Each row is a point on a landscape with many peaks, with its height.
From any point a climber steps to the highest of the 2 points nearest to it. It stops when none of these is higher. Distance is the straight distance between rows; heights are no part of it.
z_130 h=55.0: [109  73 151 156 128 177  85 111 141 136 115 136 123 122  99 157 145 150
 151 139 105 119 183  88]
z_144 h=6.6: [173 121 131 176 123 136 110 167 130 143 154 108  74 135  54 156 153 110
  70 121 117 113 135 156]
z_746 h=26.5: [114 130 132 103 102 155 174 123 152  88 125 128 140  84 172 135 109 171
 142 121 140 132 132 151]
z_395 h=37.0: [111 137 144 145 125 104 126 141 134 168 119 121 151 133 124 141 135 139
 100 115 128  89 107 144]
z_457 h=42.7: [118 139 118 155 114  66 134 179 109 133 127 114 157 130 130 128 117  90
  68 115 102 102 103 128]
z_161 h=17.4: [ 71 105  94 116 102  73 189 150  88  97 157  92 161 103 141 138 137  84
 123 160 104 112 129 127]
z_79 h=24.0: [ 89 173 135 145  75  89 166 106 108 122 124 138 162 156 174  96 154 151
 138 130 143 126  84 160]
z_158 h=36.6: [150 135 119 170 102 132 112 156 153 133 124 154 136 109  58  96 157  83
  94  90 141 127 150 111]
z_210 h=55.9: [123 118  90 158 129 143 195 162 109 127 126 124 145 111 169  96 143 119
  70 106 127 125 116 104]
z_651 h=1.5: [105  92 132  88 109  84 118 153  96 117 153 127 148 122 127 152 129 173
 119 138 118 138 148 107]
z_320 h=41.1: [120 127  75  74 151 106 152  97 115 117 156 134 179 132 182 140 112 100
 137 144 103 115 149 130]
z_399 h=12.1: [122 139 152 109 118 145  63 152 127 130 121  92  98 141  70 126 156 133
 126 123 161 120  82 112]
z_550 h=37.6: [150 171 127 172  77  68 130 170 129 114 122 115 139 123 103 124 116  70
  52 123 110 131 109 157]
z_767 h=50.2: [122 115  79 168  84 113 137 187  71  97 157 150 157 166 114 127 133  89
  92  90 101 119 140 130]
z_336 h=48.3: [162 118 100 181 120 127 131 203 136 125 125 165 101 123 111 143  82  96
 104 100 129 135 181 129]
z_930 h=20.2: [103 203 142 125 111 110 143 104 135 152 108 177 153 147 160  71 138 149
 158 150 164 142  76 144]
z_538 h=48.0: [112  85  84 155 107 129 168 165  69 104 169 148 141 134 136 113 137 124
  77 111 130 128 155  92]
z_354 h=10.0: [140 108 125 129 128 140 102 155 114 147 155 112  35 125  84 160 151 139
 114 124 111  93 165 128]
z_295 h=31.8: [171 186 137 176 148 145 107 183 132 156 100 136 101 160 142 155 126 122
 122 107 107 115 102 171]
z_768 h=46.3: [143 127 118  86 185 196 152 124 144 121 137 121 117  91 159 137 132 148
 131 148 118 123 126 146]
z_975 h=24.8: [113 119 156  99 123 173 103  60 160 155 108  85  68 150 109 117 121 147
 173 128 140 103  83 112]
z_191 h=15.0: [111 117 137 112  82 137  90 140 155 118 159  84  91 113  57 149 149 139
 123 135 169 110 114  99]
z_88 h=3.9: [168 141 145 186 149 139 113 138 147 166 118 111  93 138  66 125 162  96
 110 105 129  99 107 154]
z_460 h=32.5: [156 154 137 133 169 151 108 157  92 117  95 117 113 128 168 130 127 133
 151 125 146 147 119 136]
z_992 h=46.2: [128 113 119 110 170 135 150 137 121 129 156 118 143  97 162 144 156 148
 107 168  97 119 143 139]
z_891 h=15.9: [135 114 148 130 135 150  79 143 140 106  76 124 114 111 116 123  91 130
 190 102 157 129 134 105]
z_877 h=56.0: [123 120 163  89 143 178  93  34 107  94 139 108 122 112 114 154 122 136
 172 141 111 111 126 140]
z_301 h=66.9: [150 135 106 158 153 175 158 175 127 118 128 138 106  87 148 111 128 129
  88 105 145 116 129 105]
z_318 h=47.3: [124 118 156  81 156 152 112  51  79  93 144 118 173 118 135 124 132 146
 136 136 122 136 102 130]
z_178 h=16.4: [137 143 150 101 148 105 128 122 130 184 109 131  96 153 125 131 168 166
 157 128 129 141 133 172]
z_604 h=31.9: [158 206 147 173  73  73 105 147 154 133 114 133 121 152 104 112 124 110
  91 114 144 135  85 160]
z_14 h=31.6: [135  90 124  82 152 117 127  65 110 108 146 147 123  90 144 134  99 136
 121 141 121 151 194  99]
z_454 h=47.0: [123 126 177  73 103 196 100   4 164  89 132 103  85 125 108 136 118 138
 177 143  84 151 110 135]
z_319 h=54.4: [144 137 127 124 152 207 143 146 154 131 112 113  77  91 137 131 145 146
 128 125 145 123 122 125]
z_289 h=28.1: [ 92 173 131 180  82  79 168 152 121 155  88 135 164 177 172 112 132 107
 119 119 102 129  75 164]
z_986 h=27.3: [149 103 146  72 139 156 145  39 184  97 145 126 115  84 121 119 121 153
 163 137 127 172 148 139]
z_227 h=33.1: [134 129 149  87 129 175 158  60 159  88 136 145 152 112 163 140 107 167
 162 133 103 162 130 183]
z_987 h=6.4: [136  95 126 147 116  81  91 175 101 130 157 106 146 155  82 150 152 112
  87 139 144 156 143 108]
z_401 h=14.9: [ 66  82 113 117 118  86 168 171  94 108 183 114 167 101 110 155 106  97
  89 193 120 118 144  84]
z_291 h=3.8: [117  91 114 138  97  54 122 159  90 113 154  99 169 168 147 145 142 146
 112 128 132 153 117 116]
z_720 h=16.1: [103 172 166 111 117 132 148  56 130 110 113 157 159 130 175  95  91 160
 169 154 155 152  79 166]
z_142 h=46.8: [153 124 104 144 139 116 126 118 133 142 139 120 108 135 114 146 133 111
 154 100 162 102 163 146]
z_396 h=21.2: [159 176 136 140 165 189 118  92 146 152  83 120  68 158 136 106 110 121
 207 117 161 125  79 122]
z_137 h=19.7: [155 155 156 132 176 119  94 103 165 191 106 142  84 174 137 111 150 169
 187 163 137 142  98 149]
z_817 h=45.2: [115  90 152 144 127 139  85 102 135 143  98 119 143 145 138 153 135 171
 122 129 135 150 159  97]
z_278 h=27.7: [124 116  77 154 102  89 170 174 149 121 133 137 168 122 129 105 137  73
 115 119 142 149 158 117]
z_126 h=10.5: [ 95 117 117 154 105 115 136 199 116 124 165 145 117 112  90 162  82  89
  58 149 119 101 172 114]
z_537 h=57.1: [140  99  94 178  95 102 149 217  88 109 135 164 129 155 110 126 109  93
  93  99 103 163 176 135]
z_340 h=24.4: [130 128  84 116 106  97 182 142 125 112 137 141 145 112 154  96 162 112
 141 115 147 154 163 137]
z_669 h=27.4: [159 199 143 183 110  62  98 144 176 181 131 157 124 193 109 113 127 128
 112 141 145 141  81 168]
z_193 h=13.2: [144 118 120  76 148 128  98 121 141 164 129 132  61 137 108 142 153 160
 161 113 100  99 160 134]
z_827 h=12.8: [ 81  88 117 160 104  75 178 206 119 124 178 135 134 112  91 144  98  87
  62 176 105 136 164 105]
z_461 h=26.6: [160 183 143 161 163 141 121 168 100 149 106 123 113 170 177 133 131 150
 134 131 134 141  72 167]
z_296 h=39.6: [152 129 143  95 175 151 100 105  75  99 110 135 142 130 164 114 117 153
 151 117 128 147 113 127]
z_712 h=20.7: [106 113  97 109 110  90 191 157  99 103 138 130 145  93 162 130 126 111
 151 140 110 136 174 153]
z_716 h=32.2: [112 144 153 132 139 142 103 117 177 157 116 122 125 123 122 142 132 148
 142 136 130  81 108 135]
z_683 h=9.0: [122 110 141 120 135 119  88 139  90 124 144  99 155 141  90 130 180 139
 122 138 162 149 112 103]
z_377 h=21.5: [110 109 113 110 102 122 172 129 113  76 132 131 180 125 195 120 116 174
 138 120 103 134 103 140]
z_203 h=21.4: [109 111 134  94 104 163  91  84 179 116 119  94  86 111  95 124 107 121
 181 125 144  93 133  84]
z_108 h=11.4: [120  90 150  85 128 165 103  96 127  99  90 153 123  97 122 125  83 152
 178 103 120 145 170 105]
z_368 h=31.7: [133  70 148 100 150 133 138  81 149 125 144 122 164 105 110 136 154 164
 156 148 133 162 152 126]
z_527 h=17.8: [ 90 104 143  81 113 132 157  90 101 109 117 157 204 123 170 129 111 160
 133 120  66 135 119 148]
z_806 h=25.6: [167 195 139 138 164 151  89 144 128 133  80 121  91 141 131 104 127 106
 174 118 177 143  86 110]
z_219 h=47.1: [121 161  98 111 138  82 134  96 132 124 150 121 172 127 164 123 126 104
 136 137 151  97 126 126]
z_197 h=36.7: [121  97 131 120 144 135 157 102 144 138 107 127 193 134 148 109 136 146
 143 126 148 162 124 127]
z_40 h=43.5: [120 130  85 129 113 120 142 159  71 112 131 152 161 158 167 126 124 127
 128  81 103 101 127 140]
z_611 h=38.0: [127  64 141 113 169 153 145  89 108 119 142 145  93  75 117 121 130 152
 122 157 120 156 194  89]
z_452 h=3.4: [168  98 129 182 132 145  85 183 160 135 148 138  62 124  43 140 133  95
  82 149 100 132 167 111]
z_426 h=36.2: [120 149  88  64 159 120 168  95 112 151 116 134 175 163 202 125 101 106
 129 137 105 138 105 136]
z_287 h=31.5: [144 133 114 168 124  96 131 171 149 134 118 148 181 112 100  79 146  84
 100 103 141 140 125 103]
z_39 h=39.4: [159 161 106 181 112 137 124 179 138 150 101 148 136 156 143 159  89  95
  85  85 113 114 141 141]
z_780 h=40.1: [128 150 173  64 133 188 112  27 155 105 107 149 105 126 143 120  88 143
 167 119 101 165 111 155]
z_222 h=44.9: [114 120 122 158 114 151 116 139 109 126 138 132 112 107  96 125 166 110
  93 125 148 124 173  95]
z_50 h=23.4: [151 173 146 159 147  91  88 132 189 174 127 145 112 181 144 120 127 161
 143 153 157 128  85 136]
z_637 h=20.8: [154 167 145 140 140 109  76 161 155 123  85 103  93 112 107 119 100  92
 160 118 177 134 110 106]
z_935 h=54.3: [131 143 121 114 151 104 128  53 128 148 143 117 130 120 121 126 155 109
 144 128 161  93 147 138]
z_509 h=54.2: [103 120 133 142 139 131 141 148  99 124 153 119 135  80 129 133 166 128
  78 165 111 109 153 105]
z_675 h=18.2: [ 94  82 137 100 111 161 119 113 146 114 157 116 112  86  66 147 114 143
 152 136 146  92 143  89]
z_422 h=38.3: [112 140  74 105 128 113 172 144  97 134 113 121 168 182 201 124 113 106
 128 112 105 117  87 134]
z_715 h=45.4: [133  58 136 101 144 197  99  67 146 115 142 131  88 111 102 134 130 156
 150 148  90 139 174  75]
z_623 h=32.3: [116 176 139 150 131  90 159 146 133 185  97 124 144 153 147 119 103 114
 104 116 146 108  69 158]
z_74 h=27.8: [132 126 151 101 162 143 114  47 182 164 110 118  98 134 132 125 115 156
 162 135 129 102 113 123]

Call two points neighbours if one is among the 2 nearest of the other. Go from one point of each pair to the other, from neighbour to neighbour, staying as high as possible. Name the lowest point that can't be avoided.
z_877 and z_935: z_461
z_806 and z_395: z_396
z_509 and z_301: z_992
z_130 and z_877: z_986
z_537 and z_301: z_538

For each start below, name the point where the climber stops.
z_452: z_457
z_401: z_509
z_683: z_395
